Points on a hilly landscape, in no order, each with its height.
A ball rolls from a point to whichever of its 2 nearest points has the largest drop for the distance, and stops where none of them is lower. Distance is the straight distance between rows; heights are no part of it.
J_820: [153 156 119 100 129 104 108 212 163 117 222 114  96 127 108 120 112 163
 136 140 137 119 104 149 136  72 125 153  89 142]  height 385
J_168: [125  96 157 111 149 125 166 115 143 138  89 122 120 126 126 147 165 129
 162 114 102 134 150  83 104 120 114 115 191  79]  height 583
J_205: [146 202 126 125 113 131 143  98 116  65  93 138 124  70 185 116 106  46
 117 125 141 156 166 129 108  66 115  84 168 132]  height 593
J_88: [114  90 168 183 122  96 120 155 145 145 140 139 132 103 132 125 158 127
 162 107  98 170 133 130  68 165 116 112  93  97]  height 569
J_882: [163 130 119 137 159 118 120 108  88 132  90 170 137 154 108  95 163 111
 151 163 191 134 131  89 122 159 107  70 147  71]  height 439
J_740: [ 89 116 148 129 113 123  96 164 173 145 130 156  95 134 156 144 150 134
  95  77 157  91 135 182 127 161 127 149 147  85]  height 602
J_187: [118 138 128 120 161  94 133 156 156 155 175 108 143 166 121 155 128 149
  50  79 133 117 105 148 157 104 130 127 101 161]  height 693
J_696: [130 165 112 122 142  72  87 169 134 121 219 160 103 116 121 137 190 146
 177 122 157 113 135 153  90 147 103 158  76 110]  height 239
J_440: [132 141 133 169  68  97 120 121 129  67 145 120 145 106  98 124  73 112
  90  47  92 164  68 162 154 111 121 131  97 168]  height 433
J_75: [169  59 149 119 170 165 154  96 136 140  91 154 118 177 146 131 159  98
 107  73 139  87 127 125 139 122 153 107 159 126]  height 493
J_904: [ 97 135 127  85 103 123 123 124 108 104  75 125 106  86 160 119 111 105
 131 106 145  99 130 138 172 114 159 178 216  86]  height 398
J_690: [122 121 121  94 155  98 110 141 107 156 110 137 126 181 132  90 118 167
 116 135 132  81 143 122 127 145 121 103 119  64]  height 348
J_685: [139 128  82 145 120 122 113  75 103 155 143 115 122 126 161 122 147  60
  75 126 154 101 164 170 154 100 128 132 122 137]  height 720
J_423: [162  89 139 161 113 130 112 153 119  88 124  64 130  97  99  97 112  92
  91  63 144 145 187 155  97 117 111 165 114 151]  height 329
J_66: [106 117 132 141  64 137  98  84  91  70 124 135 102 102 159 152 117 101
  87  78 102 154 163  99 114 139 109 182 150 155]  height 479
J_494: [ 94 191 137 143  76 130  96  98 113 137 140 120 146 130 103 179 134 133
 104  76 136 124 117 166 168 150 114 127 166 105]  height 737
J_581: [108 165 163 148  82 168 110  77  88 143 112 128 137  92 125 140 128 142
 125 107 138 162 123 142 134 148 141 122 178  95]  height 748
J_91: [ 99 171 115 151 115 143 156 101 113 139 151 115 156  87 130 163 197 102
 148 121 177 136 198 135 106 161 100 195 162 144]  height 582
J_39: [170 117 162 137 179 122 132 129 117 116 167 162 121 124 130 132 214 101
 121 132 201 127 166  95  95 128  97 122 152 111]  height 517
J_165: [182 146  99  98 149 137 179 134 152 133 150 141  95 105 186  76 126  97
 135 164 123 129 106 148 142  47 125 111 123 131]  height 600
J_446: [113 121  85 146 148 114 113 120 104 170 126  64 169 123 121  77  94 144
 121 143 108  98 149 156 132 108 135 160 121 125]  height 692
J_424: [ 86 145 126 138 122 142 131  97 152 152 124 121 135 126 146 123 144 138
  87  85 117 133 153 183  71 140  84  83 112 114]  height 567
J_680: [ 99 133 137 134 145 197 157 104 165 151 116 144 168 130 117 150 165 191
 163 215 135 123 108  89 104 132  89 109 136 134]  height 542
J_793: [110 126  77 121 131 138 148 147 159 127 119  63 132 113 104 133  81 113
 137  80  88 144 113 159 127 115 160 187  95 178]  height 483
J_496: [141 116 145 129  88 133 112  83 105 111 124 173 117 169 119 148 148 121
  84 110 131 121  98  87 161 121 109 107 169 113]  height 545
J_702: [116  85 146 113 106 170 154  99 123 138  93  89 132 179  97 172  88 210
 153 125  94 156 115  79 147 140 129  78 136 107]  height 655
J_161: [138  93  89 161  95  92 134 123 134  72 130  74 139  96 114 125 101  88
  93  28 113 146 128 164 147  98 115 164 113 150]  height 393
J_631: [153 188  69 142 116 141 151 115  85  99 150 101 147 131 142  81 143 120
 138 113 168 122 192 144 106 111  70 164 112 108]  height 396
J_447: [123 123 136 101 132  89 176 164 124 163 143 128 125 171 109 143 126 137
 152 116  91 106 109 126 163 137 154 131 102 180]  height 432
J_41: [125 195 157  63 151 100 160 174 122 125 106 116 137 127 108 139 116 107
 188 157 114 123 152 105 122 105 154 103 146 144]  height 609
J_152: [ 73 128 161 138 159 136 167 122 140 186 122 138 166 128 163 144 142 201
 168 144 100 126  93 128 118 155 141 113 144  92]  height 233
J_450: [105 127 140 105  94 157  83 157 128 141 122 138  97 119 124  88 108 165
 164 190 136 113 124 146 119 161 138 156 122  97]  height 494
J_313: [111 144 128 152 200 138 117 147 125 142 130 132 166 138 140 106 112 172
 135 154 112 124 154  85  52 124 103 145  85 117]  height 521
J_595: [135 135  71 146 139 170 142 131 104 122 137 108 142 126 169  91 141 113
 143 147 169 110 197 118  75  91 100 205 111 133]  height 442
J_818: [116 120 158 105  75 128 115 170 168 116 145 117  99 110 132 113 125 160
  96  96 148 114  89 191 152 119 111 136 150  99]  height 620
J_107: [137 138  93 105 162  96 119 147 105 157 131  79 145 178 118 110  80 124
  93 128 104  97 157 133 150 106 164 128  90 146]  height 676
J_72: [131 117 161 181 176 121 185 103 147 118 122 113 177 111 156 172 151 183
 171 216 114 117 110  86 104 135 120  67 154  84]  height 379
J_546: [124 170 126 142  75 194  94 117 131 150 133 138 131 136  94 128 170 135
 181 187 181 152 118 123  99 122  79 111 131 108]  height 465
J_665: [112 108 119 123 166  86 129 144 129 125 156 132 142 164  93 116 116 189
  91 120 104 174  93  63  97 159 113 119  52 125]  height 359
J_677: [185 115 137 147 183 120 137 123  97 110 121 161 116 140 145 143 171  92
 114 145 196 175 144  18 120 122 116 127 159 104]  height 523
J_224: [174 234 103 116 146 128 136 121 104  92 163 134 136  85 148  99 104 103
 101 151 182 154 109 155 189  81 123 118 130 133]  height 639
J_211: [117  91 121  94 130 158 110 129 105 156  76 102 116 106 193  81 111 108
 154 154 150 106 120 131 154 108 202 168 172  92]  height 384
J_248: [106  96 129 199 122 108 103 124 114 170 114  88 166 110  93 154  94 157
 170 118  93 137 129 126 143 154 171 159 127 105]  height 253
J_718: [113 111 115  89  82 136 133 132 149  99 119 123  92 124 181  91  94 153
  98  95 101 106  78 171 162 119 125 149 135 115]  height 635
J_10: [ 99  84 161 144 133  87 129 164 161 126 129  95 191  87  45 166 131 183
 171 211 104  97 162 102 125 131 104 118 138 148]  height 535
J_141: [141 177 102 132 152 101 113 176 158 104 231 101 117  72 131 118 134 145
 156 153 137 143 147 150  98  73  92 153  66 154]  height 423
J_348: [135 110  74 116 145  98 162 141 127  86 100  52 148  95 110  61  72 121
 136  79  78 143 132 141 112  98 123 167  99 140]  height 441
J_226: [124  55 168 208 115 146 169 153 156 135 117 139 157 133 140 194  98 203
 185 214 100  93  90 112 160 134 151 101 103 158]  height 41
J_605: [139  91 115 115 194 143 152 176 143 158 147 196 151 173 139 113 143 171
 175 194 149  54 115  92 134  95 151 151 111 140]  height 340
J_705: [131 117 115 105 156 208 145 104 140 131  89 106 134 194 104 155 100 158
 116  69 117 126 123 109 111 122 142 120 128 148]  height 390
J_735: [145 147 121  88 110 179 130  87 107 109  95 153 106 155 147  69 106 129
  97 130  96 124 107 133 103 128 129  87 112 135]  height 506
J_204: [139 137  76 131 126 133 124 124 121 156  88 138 128 148  81 153 159  94
 180 196 160 184 120  56 134 119 118 106 164 138]  height 309
J_613: [119  65 135 161 158 176 154 124 156 143  92 146 132 178 143 158 101 185
 173 124  89 122  95 103 112 173 155 122 101 123]  height 286
J_163: [ 82 182 175 142  98 128 116 111 117 113 157 111 150  68 136 148 167 146
  92  82 149 169 148 166  86 180  75 143 128 136]  height 534
J_156: [131  84 152 144  82 158  63 115 115 136 114 116  98 134 101 127 117 144
 121 155 136 128 135 141 158 184 144 140 126  99]  height 464
J_877: [120 132 118 105 110 148 120 106 119 107 120 122 111 111 106  89  92 126
  81 118  89 152 115 157 103 165 134 121  83 180]  height 476
J_980: [140 164 154 114 121 109 118 136  93 113 176 154 106  98 134  99 147 141
 116 131 128 142 109 121 114 148 106 155 114 121]  height 300
J_52: [ 68 151 146  83 172  97 182 124 121 168 135 141 146 139 154 142 145 191
 122 129  93 132  98 106 136 171 141 125 133 133]  height 153
J_125: [167 171 147  86 124 123 114 155 120  82 198 146 102 130  96 104 124 156
  89 123 137 129  99 140 139 120 125 117  99 151]  height 344
J_208: [130 144  79 135 114 144 120 114 122 125 115 101 129 125 164 138  90 104
 133  62 105 111 114 166 159 121 170 187 114 130]  height 514
J_455: [170  93 168 158 159  99 188 131 113 166 140 129 157 181 114 172 155 152
 149 138 139 107 105 104 194 146 147  89 136 126]  height 480
J_655: [143 139  93 143 142 126  77 141 128 159 117 156 108 134 147 143 166  61
 104 142 236 148 157 128 130  92 117  78 158 117]  height 744
J_364: [164 111  91 143 142 173 107 103  98 137  88 153 123 159 125 124 128  86
 167 185 144 160 125  54 129 125 157 141 117 133]  height 372
J_962: [156 153 169 159  59 129 109  87 104  95 154 178 114  95 123 126 147  56
  98 127 143 137 105 165 151 121 126 101 160 168]  height 518
J_857: [142 167  74 125 109 119 128 112  98  53 131 121 131 111 202 103 110 105
  85  96 180 102 222 153 140 105  74 151 132 103]  height 346
J_17: [110 118 116 112  77 152 132 116 145 145 114 102 120 164  79 139 127 169
 134 106  76 153 112 129 111 127  96  94 120 119]  height 659
J_287: [126 121  91 133 168 177 151 156 161 163 137 120 156 162 124 111 160 146
 147 140 173  69 127 137 112  63 103 166 153 120]  height 189
J_105: [ 80  50 162 116 123 141 131 109 161 145  72 145 107 146 152 172 110 157
 125  62  99 109 125 144 130 167 166  79 157 109]  height 606
J_714: [156 157 160 130 113 113 113 134 110 120 162 165  98  75 126 113 146  71
 111 133 172 104 134 190 157 144 155 133 149 136]  height 539
J_384: [120 174 124 129 133 149 133 189 147  96 166 116 141  71 122  93 121 165
 173 138 129 137 119 132  61 101  90 197  92 150]  height 467
J_596: [143 127 124 121 154 136 144 118 103 156  85 134 164 179 118  82 142 153
 162 152 150 107 127 109 111 110 117  74 157  64]  height 397
J_809: [177 129 180 152  57 161 106 118 108 109 153 161  88 111 110 112 169  82
 112 140 149 155 141 147 103 127  97  83 127 128]  height 492
J_305: [138  99  94  89  98 166 111 128 127 167  93 118 100 144 122 107 122  86
 123 189 177 120 117 157 171 103 166  79 139 168]  height 395
J_914: [168  39 168 154 176 144 163 120 142 128  97 135 133 149 100 111 145 136
 132  89 115 109 126 135 108 179 145 114 128 127]  height 451
J_854: [127 108 206 160 105 109 131 177 119 155 134 117 153 122 115 147 103 185
 189 193 116 133 111 107 160 139 160 101 141 105]  height 265
J_170: [ 84 110  66 106 123  61 100 121 137  98 126 120 123 142 175 136  70 104
  68  77  69  97 118 147 163 104 137 140 111 139]  height 666
J_320: [188  91 143 150 134 146 146  92 113 167 154 141 129 188 113 159 163 133
  91 132 152 142  85  87 190 107 134 115 141 123]  height 515
J_42: [ 81 132 127  98 143  70 126 164 142 147 184 105 156  98  89 106 157 188
 129 138 135 125 104 152 118 158  97 162 116 127]  height 240
J_158: [116 134  91  93 140 162 128 167 140 144  94 140 104 138 181  82 122 130
 175 145 157  84 110 153 133  97 152 179 153  80]  height 336
J_634: [142  96 139 145 164 111 146 173 129 171 155 163 149 156 116 113 136 156
 175 141 106  95  89 124 136 141 150 165  97 149]  height 394
J_231: [116  85 126 137 124 135  93 116 119  97  70 105 113 144 106 180  84 144
 127  78  88 157 153  68 126 166 154 139 130 101]  height 383
J_781: [118  99 140 118 112 135 146 132 144 134 131  83 149 142  57 144 138 192
 159 184 113 130 122  76 149 123  88 143 153 128]  height 566
J_62: [161 158  88 155  83 151 132 131  93 106 102 135 102  95 179 117 140  57
 164 122 185 175 150 117 134  81 130 173 160 112]  height 527
J_768: [101  75 191 122 140 122 153 158 185 132  83 148  93 144 148 178 121 147
 154 128 101 125 147 122 123 177 157  72 141 105]  height 581
J_382: [127 114  98 104 151  70 103 171 119 132 175 157  90 141 134  85 155 154
 138 142 132  88 153 130  94 135  99 147  94  75]  height 297
J_864: [112 214 137 138 102 127 133 101 110 117 157  98 151  66 147 142 165  99
 109 109 173 141 195 177 108 138  88 141 154 139]  height 559
J_311: [174 157  65  80 137 150 118 162 110 111 105 140 112 164  82  95 106  81
 172 170 164 101 136 128 147 101 163 137 116 161]  height 641
J_54: [134 165 114 124 145 182 133 104 138 160 137 130 163 179  89 136 174 146
 132 167 167 138 125 117 100 112  82  73 120 130]  height 502
J_358: [104 133 156 115 160  45  80 165 136 131 204 133 130  99  87 132 162 190
 145 145 147 141 112 125  98 168 110 119  72 114]  height 289
J_821: [139 151  42  94 114 147 124 101  92 132  73 135 124 145 141 140 123  69
 141 115 157 153  84  94 190  94 169 145 170 162]  height 298
J_988: [ 89 146 129  91 151  58 129 136 140 102 153 138 132 135 115 150 159 139
  95  78  98 179 110  75  80 147  89 131  78 130]  height 299
J_252: [ 83 182 129 138 115 123  88 157 156 137 155  97 135 118  99 186 113 132
 101 101 136 149 131 164 128 150 133 144 105 145]  height 724
J_572: [160 130 104 113 169 131 133 155 111 142  96 109 152 181  89 120 104 103
 176 142 139  89 154 101 142  99 167 141 133 133]  height 658
J_719: [127 140 130 112  87 125  98 119 111 119 119 176 123 219 132 156 109 132
 108  88 107  92  91 114 175 121 120  96 126 108]  height 568
J_745: [ 78 104  97  89 137 131  93 134 131 135 109 118 112 161 185 107  81 155
  63  94 103 110 108 148 135 136 161 135  84 127]  height 651
J_380: [179 203  96 120 156 134 154  98 127  67 110 131 136  80 178  95  75  71
 123 124 134 145 150 142 171  64 116 114 124 131]  height 618
J_697: [ 78  72 103 132 112 123 104 114 103 161 105  80 144 100 119 155  83 173
 149  57 104 141 114 139 154 155 175 188 157 102]  height 308
J_996: [112 141 117 131 101  77 134 103 101 134 150 109 133  94 133 101 146 122
  87  88 109 131 134 152 138 134  95 159 143 112]  height 238
J_465: [ 95 143 140  90 110  58 139 176 145 104 147 117 117  91 144 111  62 139
  94 112  97 142  93 179 154 120 155 101  95 163]  height 489
J_133: [172 161  55  99 164 143 152 164 145 131 150 147 107 116 124  85 110  92
 177 203 173 109 126 140 142  50 151 129 117 166]  height 624
J_464: [113 169 187 164 124 104 105 110 133 138 145 101 166  77  82 191 188 134
 186 119 129 168 137 129 113 180 105 158 141 133]  height 626
J_798: [139 105 116 118 148 112 106 123 125 143  91 140 119 146 142 154 150  77
  70 143 194 161 131  74 165  77 131  64 197 137]  height 760
J_361: [126 119 176 117 122 152 127 135 161 129 105 154  93 139 135 142 149 124
 138 131 129 132 144 122  89 142 114 102 149  91]  height 549
J_760: [113 165 155 157 128 171 132  76  94 165  97 136 168  80 118 102 131 130
 178 172 128 163 126 132 101 158 149 113 157 123]  height 761
J_803: [172 149 126 134 169  85 134 107  75 124 107 172 150 140 125 133 179 103
 126 148 188 172  96  50 155 131 114  85 172  95]  height 478
J_750: [132  68 150 204 135 116 136 127 120 152 114 115 160 121 125 161  86 172
 193 181  73 133 112  88 155 147 173 133 127 110]  height 179
J_704: [111 179 117 130 111 120 125 186 142  90 140  90 141  80  95 100  88 156
 158 101 132 151 102 166 109 134 120 186  98 122]  height 499
J_370: [127 104 128 157 140 164 155  97 151 129 146 109 148 140  91 154 168 186
 146 179 102 155 120  48  90 133  53 137 125 128]  height 578
J_225: [128 147 113 134 115 116 152 152 176  83 140 165 101 101 176 112 108 106
 123  62  86 153  91 174 101 126 108 134  65 132]  height 565
J_626: [121 150 167  95 173 106 175 144 148 142  92 108 151 137 111 181 144 123
 186 117  89 139 159  78 105  99 148 112 181 124]  height 614
J_508: [ 81 117 111  75 147  68 148 137 145 123 130 162 106 138 140 127 139 143
  98  97  73 131 110  99 116 165 117 143 109 138]  height 234
J_126: [124  91 147 115  52 127 131 110 157 116 112 155  90 119 146 108 122  92
 125 100  71  98  99 203 130 124 129  70 145 141]  height 610
J_93: [136  50 148 172 155 110 104 147 156 111 117 108 109 120 125 146 104 157
 141 206 137  96 151 113 138 189 151 119 126  87]  height 387
J_241: [111  88 146 102  79  93 134 134 142 145 114 135 121 149  81 116 131 123
 123 115  98  93 130 193 138 180 139  53 111 156]  height 628
J_649: [138 183  82 103 118 153 143 109 104 124 106 156 113 134 112 131 138  92
 155 124 141 127 108 116 155 143 142 193 145 136]  height 349
J_575: [108 159 146 161 149 155 103 107 139 165 134 132 163 163 126 123 140 174
 116 137 140 111 134 167  92 159  93  65  99  89]  height 537
J_876: [127 108 102 145  79 106 147  93 176  86 140 178 104 111 197 118 110  79
 113  89  60 119  87 189 136 110 100 103 109 165]  height 590
J_765: [168  89 127 111 170 141 139  80  94 107  98 164 140 161 169  98 136  64
  79  85 130  72 109 130 146 111 170 118 147 166]  height 522
J_933: [125 125 149 133 146  89 107 172 146 146 149 123 150  97  74 138 140 126
 186 188 121  91 171 119 104 121 125 143 135 139]  height 504
J_543: [121 121 146  70 120  72 147 172 124 112 128 139 103 147 135 140  86 102
 103 108 101  90 137 146 182 132 179 117 114 197]  height 462
J_123: [123 123  95 112 164 153 118 178 155 165 138 166 127 142 170  93 127 150
 173 188 144  61 129 129 102  72 134 163 118 103]  height 281
J_480: [148 214 123 101 143 139 130 141 118 104  97 136 118  99 123  96  87  76
 167 146 112 137 163 140  97 123 162 122 117 133]  height 585
J_439: [138 105 190 147 147 115 122 159 158 123 142 135 124 112 114 158 125 165
 166 237 157 115 141 107 127 157 139  81 142 103]  height 334
J_776: [156 115 156 131 138 107 137 120 109 141 148 128 113  63 141  76 111  83
  99 127 124 101 124 209 161 143 183 132 124 166]  height 558
J_90: [141 128 121 174 178 136 124 121 124 156 163 165 137 151 153 144 152 151
 153 182 110 137 129  68  90 137 110 146  81 105]  height 482
J_531: [152 108  99  90 134 142 167  80 140 102 108 152 111 155 193 113 129  81
  90  93 109  89 100 132 153  61 131 115 164 155]  height 547
J_906: [166 176  91 160 131 115 110 113 101 145 169 160 116 130 173 128 164  43
 107 132 198 131 157 158 133  83 123 103 121 126]  height 732
J_418: [156 177 100 145 145 135 116 111  74 127 130 111 156 127  92  83 136  89
 139 152 181 121 193 131 101 123 105 126 128 122]  height 434
J_585: [119 126 142 114 150 139 125 121 136 130 137 132 118 179  99 165 110 178
  74 131 121 150 114  78 152 176 133 125  98 156]  height 408
J_639: [124 174 135 149 142 147  89 142 116 129 116 111 157 102  68 131 130  94
 168 184 179 126 194 126  98 120 131 131 151 132]  height 466
J_847: [170 146 110 125  68 148  98 127 111 106 177 143  78 104 129  74 137 109
 115 160 149 130 158 178 114 108  91 104 100 117]  height 463
J_815: [132 183 117 143  83 132 139 154 135 103 129 118 114  77 139 128  86 131
 166  81 100 151  88 179 161 132 146 182 118 109]  height 524
J_935: [139 169 102 119  71 155 108 118 116 153 133 131 107 129 102 105 137 100
 154 185 157 139 115 161 144 114 124 100 135 126]  height 430
J_843: [104 135 166  99 119 161 114 104 137 108 131 128 114 114  95 132 116 153
  62 140 122 157 130 113 117 182 121 128 130 158]  height 445
J_354: [126  66 143 121 107 111  97 134 112 117  84  60 122 122  83 117  81 132
 141  96  72 157 154  91 113 125 147 139 134 117]  height 323
J_318: [ 75 107 149 120 110  61 115 171 164 129 141 137 120 113 132 130  97 117
  67  86 118 162  99 150 120 127 162 102  87 134]  height 512
J_542: [132 102 141 178 165 140 174  92 150  98 108 135 135 117 139 164 184 153
 172 193 154 116 132  88  97 177  93 107 164  68]  height 435
J_757: [144  61 131 144  98 138  87 154 143 103 103  69 113 116  73  91  89 108
 131 100  97 148 154 142  74 130 133 127  78 149]  height 243
J_707: [138 156 163 122 130 134 130 121  84 123 129 167 114 100 117 123 144 118
 153 148 125 156 103  92 139 182 153 182 137 121]  height 350
J_947: [162 174  90 154 115 143 119 157  85 105 148 140 107 116 218 103 120  99
 145 126 156 139 176 117 116 102 132 206 104 100]  height 488
J_488: [127 136  94 125  96  70 135 108  73  92 168 114 124  90 180  79 144 123
  61 115 145 111 188 149 129 119  64 153 135 107]  height 296
J_116: [150 115 161 145 156 115 153  89 129 120 151 134 139 109 129 155 239 138
 145 171 189 138 142  93 106 157  56 100 160  82]  height 481
J_614: [ 87 162 148 135  50 117 102 104 115  52 156 149 119  87 162 132 126 125
  66  88 133 147 146 153 103 152  70 137 135 155]  height 508
J_404: [120 141 109  93  89 167 112  81 103 135  86 123 119 134 138 138 101  94
 114 125 127 128 113 133 169 101 178 111 169 154]  height 347
J_925: [115 130 160 131 103  93 124 178 172 114 139 152 102  95 130 109 129 113
 140  89 100 160 106 177  65 139 122  93  86 121]  height 540
J_955: [ 94 117 156 176 180 137 155  99 155 166 122 102 151 117 177 190 115 171
 133 192 117 144 142  92 131 136 153  97 158  91]  height 314
J_810: [140  98 123 158 171 199 140 131 162 145 114  87 154 172 110 124 134 155
 133  84 131 105 141 117  84  81 103 161 136 127]  height 302
J_31: [159  74 105 153 135 151 115  97  91 147 141 148 101 139 150 103 140 126
 135 178  92 148 125  58 120 157 129 181  73 135]  height 431
J_435: [122 147 187  89 122 144 116 144 139 105 129 148 123 187 137 157  95 137
  50 104 143 109 122 127 145 104 143  72 144 169]  height 485
J_661: [121  45 115 161 130 150 130 128 185 164 137 135 111 164 105 157 145 143
 128 123  94 142 106 125 114 165 128 136  80 154]  height 358
J_534: [118 167 132 134 154 160  93 147 123 123  98 108 145 123 111 109  78 134
 148 143  98 137 173 112  69 134 146 144  95 134]  height 557
J_413: [ 74 121 107 137 135  43 134 107 109 162 155  92 170 113  83 112 154 151
  77  93 112 140 125 142 123 163  92 129 108 117]  height 172
J_545: [136  85 127 113 103 156  92 107  96  82 106 107  94 138 137 124  96 132
  79  92  86 163 113  58 133 142 136 182 113 145]  height 437
J_703: [148 117 134 132 130 125 127  70  99  87 126 157 135 100 171  82 106  67
  75  99  95  89 109 183 152 142 166 125 132 184]  height 544
J_341: [108 103  90 133 117 128 118  84 131 181 149  68 131 108 118 110 120 107
  79 140 110 108 153 190 141 136 128 138 111 169]  height 707
J_539: [ 97 147 140 153 178  99 105 161 175 173 192  99 158 148 115 186 157 159
 110 114 143 139 125 126 110 125 114 141  89 139]  height 709
J_243: [ 98 122 122 126 135  77 128 124 138 110 140 127 151 164 171 141  87 126
  46  39 104  89  92 155 166  87 137 136 146 151]  height 678
J_817: [104 157 181  63 142 138 136 154 150 135 149 125 102 147 139 179 129 146
  69 151 160 132 130  98 161 102 142 109 166 153]  height 516
J_260: [162 205 145 148 103 134 156 133 102  91 113 151 127  78 184 136 155  48
 172  96 178 170 161 136  99  95 127 140 164 112]  height 560
J_872: [110 114 118 138  69  96 123 126 132 146 136 117 127 157  65 149 127 140
 117  76  78 146  93 160 151 153 126  95 103 148]  height 643
J_442: [152 108 134 173 147 150 162 114 123 165 102 139 174 182  96 150 142 146
 193 162 139 106 115 118 144 140 149  82 139 101]  height 443
J_53: [151 143 131 104 138 128 159 112 147 175 172 135 127 135 116 175 206  76
 103 152 163 147 105 122 158  73 117  94 165 167]  height 570
J_885: [111 161 141  99 164 120 138 119 140 173 167 144 130 129 132 174 175 133
 112 187 152 142 116 103 157 128 140 131 145 142]  height 543
J_574: [140  57 137 191 152 178 167 134 167 125 113 174 166 145 130 161 129 197
 168 181  84  99  75  87 116 127 126 127  93 152]  height 184
J_950: [118  96 148  96 159 134 123 133 140 107  81 110 137 173 117 136  86 128
  74  52 110 101 157 127 124 118 158  97 132 153]  height 444
J_894: [ 99 164 128 124 116 135  95 145 142 143 121 182 101 180 173 167 127 129
 116  83 125  97 110 144 140 142 144 139 126  76]  height 586
J_692: [126 128 144 100  99 153  97 135 133 123  95 165  76 113 154  91 131  93
 145 150 137 108 145 165 102 157 150 130 133 100]  height 519
J_630: [141 164  58 112 114 121 129 135  95 172  96 113 142 140 109 135 127  84
 151 171 172 178  93  97 181  83 154 107 179 166]  height 237
J_874: [ 85 118 148  93 110 119 114 121  82 131  73 109 128 123 131 128  80 165
 129 104 115 115 128 118 182 163 179 156 170 103]  height 355
J_300: [157 120 103 113 101 114 141 116 108 107 115  59 112  98  93 100  92  94
 147 120  51 150 157 112 121  99 125 153 129 153]  height 389
J_415: [152  78 145 143 149 164 138 135 152 134 110 136 121 135  64 126 142 112
 153 130 111 121 143 123 104 166 139 146 117 168]  height 410
J_98: [170  28 159 152 137 135  78 119 133 103 103 100  96 146 116 143 106 121
 103 153 120 121 161  97 152 179 161 111 106 108]  height 428
J_842: [100  69 176 116  98 158 150  89 143 132 102 135 124 157 140 171 104 194
  87  69  93 147  83 115 142 138 136  67 155 126]  height 630
J_893: [115 143 141 175 125 139 151 118 140 154 149 101 163  85  85 163 199 105
 178 104 127 138 167 155  85 152  93 173 142 166]  height 604
J_264: [164 130 106  84 140 130 188 100 172  76 152 163 104  92 194  89 116 108
  98 129 101 109  96 160 181  78  82 125 133 147]  height 575

For each start below, name the point where the ball stops.
J_572 | J_226
J_703 | J_226
J_41 | J_630
J_494 | J_696
J_893 | J_757
J_894 | J_696

Call two points neighbours if one is among the 2 nearest of the other. Go from one point of each pair to the other, from neighbour to neighbour, staying as low as possible. Name the highest point that can't be avoided.
J_123 and J_226 | J_904
J_630 and J_980 | J_707
J_630 and J_757 | J_815
J_413 and J_52 | J_677
J_696 and J_413 | J_358
